Each scene shows the same named points in several views. A view is turned or mirrored, shifted and resized as a whole, has a little noise and may leave points out.

Scene 1
View 1
J_427: -1, 1, -9, 8, 7, -20, 10, -12, -30, -1, -1, 15, 12, 11, -10, -12, 3, 12, -13, -4, -5, -13
J_361: 8, -6, 5, -2, -24, 9, 5, 3, 27, -8, -14, -4, 22, -19, 4, -3, -12, 5, 21, 2, 6, 15
J_944: 7, -17, 8, -16, -19, -6, 25, -18, -3, -21, -5, 5, 19, 11, -1, -9, -5, 1, 21, 8, 3, -14
J_636: 11, 3, -6, 22, -10, 12, -5, 10, 13, 7, -9, 8, 36, -29, -8, -1, -12, 14, -12, -22, 3, 27
J_927: 3, -3, 3, -2, -12, -4, 9, -4, 5, -6, -8, 1, 16, -6, 1, -10, -5, 5, 11, 5, 1, 1
J_911: -1, -3, -7, 1, 4, -20, 14, -18, -35, -8, 0, 15, 12, 18, -6, -7, 2, 10, -12, -5, -6, -15
J_564: 6, 6, -14, 23, 11, -18, 6, -7, -32, 9, 2, 18, 24, 2, -17, -16, 2, 17, -28, -16, -6, -14
J_918: 10, -3, -3, 12, -11, 5, 5, 0, 2, -1, -6, 13, 32, -13, -7, -4, -9, 9, -7, -15, 1, 11
J_479: -2, -1, 2, -5, -9, -14, 9, -5, 0, -8, -9, -4, 1, 3, 5, -15, -3, 5, 17, 17, 2, -9
J_42: -1, -3, 0, -4, -13, 2, 4, -1, 6, -11, -11, 2, 13, -7, 7, 3, -10, 6, 7, -3, 0, 18
J_988: 9, 2, -5, 14, -5, -3, 4, 2, 2, 4, -6, 6, 25, -15, -6, -12, -7, 12, -4, -8, 1, 4
J_899: 10, -5, 1, 8, -17, 5, 7, 3, 14, -2, -10, 3, 27, -17, 0, -9, -9, 7, 9, -4, 5, 8
View 2
J_361: -2, -1, 15, 13, -18, 3, 2, 13, 7, 22, 10, -6, 4, 18, 1, 14, -6, 18, -7, 0, -11, -15
J_944: -10, 10, 14, -15, 8, -6, 9, -17, 4, 13, 17, -1, 8, -3, -15, 7, -11, 29, 3, -1, -16, -8
J_918: -6, -6, -11, 0, -2, 12, 0, 3, 8, 15, 6, 0, -5, 8, 9, -8, -6, 10, -3, -8, 6, -26
J_427: -17, -5, -7, -17, 25, 13, 5, -16, -10, 3, 7, 0, -4, -13, 3, -28, -16, 11, 2, -1, 3, -9
J_899: -7, -2, 5, 7, -9, 7, 1, 7, 10, 19, 8, -5, 3, 15, 8, 2, -7, 17, -3, -5, -1, -18
J_42: -1, -7, 8, 6, -3, 6, 4, 8, -1, 18, 8, -1, -5, 4, -6, 3, -8, 10, -9, 4, -9, -15
J_479: -10, 0, 15, -2, 4, 3, 5, -2, -4, 12, 12, -5, 5, 3, -3, -2, -15, 22, -2, 5, -12, -2
J_988: -12, -5, -5, 2, 0, 13, 1, 5, 6, 13, 5, -3, 1, 9, 15, -13, -11, 12, -3, -6, 6, -16
J_636: -2, -12, -17, 13, -11, 16, -4, 21, 13, 19, 0, 0, -8, 17, 17, -9, 0, 0, -7, -8, 13, -31
J_564: -20, -8, -22, -15, 25, 21, 0, -12, -3, 2, 1, 2, -6, -9, 17, -38, -17, 7, 3, -9, 18, -15
J_927: -10, -1, 11, 2, -1, 5, 2, 1, -1, 15, 10, -4, 5, 5, 0, -1, -12, 18, -3, 1, -8, -8
View 3
J_927: 9, 14, -10, 9, -10, 5, -14, 6, -16, 3, -6, 1, 10, -2, -5, 0, 1, -23, 6, 3, 0, 3
J_361: 15, 16, -6, 15, -7, 0, -15, 23, -25, 6, -11, 0, 9, 3, 9, 7, 4, -32, 1, -4, 11, 10
J_944: 0, 18, -14, 1, -12, 11, -21, 12, -10, 3, -3, 6, 32, -17, -11, -5, -2, -15, 6, 3, -4, -3
J_427: -2, 15, -18, 2, -6, 12, -8, -24, -3, 0, -2, -9, -3, -2, -25, -11, -3, -4, 11, 5, -12, -6
J_479: 9, 11, -12, 8, -11, 6, -14, 3, -14, 3, 0, 7, 13, -5, -6, -2, 2, -21, 4, 5, -6, 2
J_636: 9, 19, -2, 16, 3, 1, -3, 6, -20, 7, -23, -30, -21, 19, 3, 4, 5, -21, 5, -10, 17, 6
J_988: 8, 18, -5, 11, -2, 3, -8, -6, -18, 5, -13, -17, -5, 9, -8, 1, 0, -21, 6, -2, 0, 3
J_899: 9, 19, -5, 12, -5, 2, -13, 10, -21, 7, -15, -11, 5, 6, 1, 4, 0, -25, 3, -3, 5, 5
J_911: -6, 13, -19, 0, -7, 14, -8, -20, 2, 1, 3, -6, 2, -8, -28, -14, -3, 1, 12, 5, -10, -9
J_918: 3, 21, -5, 10, -2, 4, -9, 3, -15, 7, -18, -21, -4, 8, -6, -2, 0, -16, 7, -8, 8, 3
J_42: 7, 11, -13, 11, -7, 6, -11, 13, -13, 2, -4, 0, -1, -2, 4, -1, 7, -19, 3, 0, 9, 5
View 4
J_899: -8, -2, 6, -17, 10, -1, -7, 4, -14, 5, -8, 7, -5, -8, 9, -7, 4, -2, 7, 7, 3, -8
J_988: 2, 1, 6, -2, 10, 5, -2, -9, -14, 7, -9, 11, -4, -9, 9, -8, 6, -8, 4, 9, 5, -3
J_564: 23, 11, 1, 23, 7, 19, 12, -26, -10, 13, -9, 15, -1, -12, -4, -12, 3, -11, 1, 9, 9, 8
J_42: -7, 6, 4, -17, 0, -4, -7, 3, 1, 1, 0, 13, -10, -5, 7, -5, 2, 6, 4, 3, 6, -9
J_911: 26, 19, -2, 12, -3, 25, 21, -10, 2, 15, 3, 9, 1, -11, -18, -17, -8, 7, 3, -3, 11, 5
J_479: -6, 7, 6, -16, 7, 8, 3, 5, -6, 1, 4, 10, 2, -10, -5, -10, -6, 8, 5, -5, 8, -12
J_427: 18, 14, 2, 10, 1, 19, 13, -15, -3, 9, 0, 13, 2, -11, -10, -14, -5, 1, 2, 0, 10, 1
J_918: 4, 0, 5, -4, 6, 1, -3, -4, -10, 8, -11, 8, -10, -7, 9, -8, 9, -6, 8, 11, 2, 1
J_636: -2, -5, 6, -4, 8, -9, -14, -11, -15, 6, -16, 14, -16, -5, 23, -5, 18, -15, 7, 20, 2, 1
J_927: -6, 4, 6, -16, 7, 4, -1, 4, -8, 1, 0, 7, -1, -10, 1, -9, -3, 5, 5, -1, 6, -10
J_944: 1, 8, 2, -21, 2, 14, 10, 18, -3, 9, 4, -3, -1, -9, -13, -12, -10, 16, 12, -6, 5, -7

Which points are out of place in each view (at most two, in the order of its rows)? Write none if all are in place.
view 1 -> J_479
view 2 -> none
view 3 -> none
view 4 -> J_911
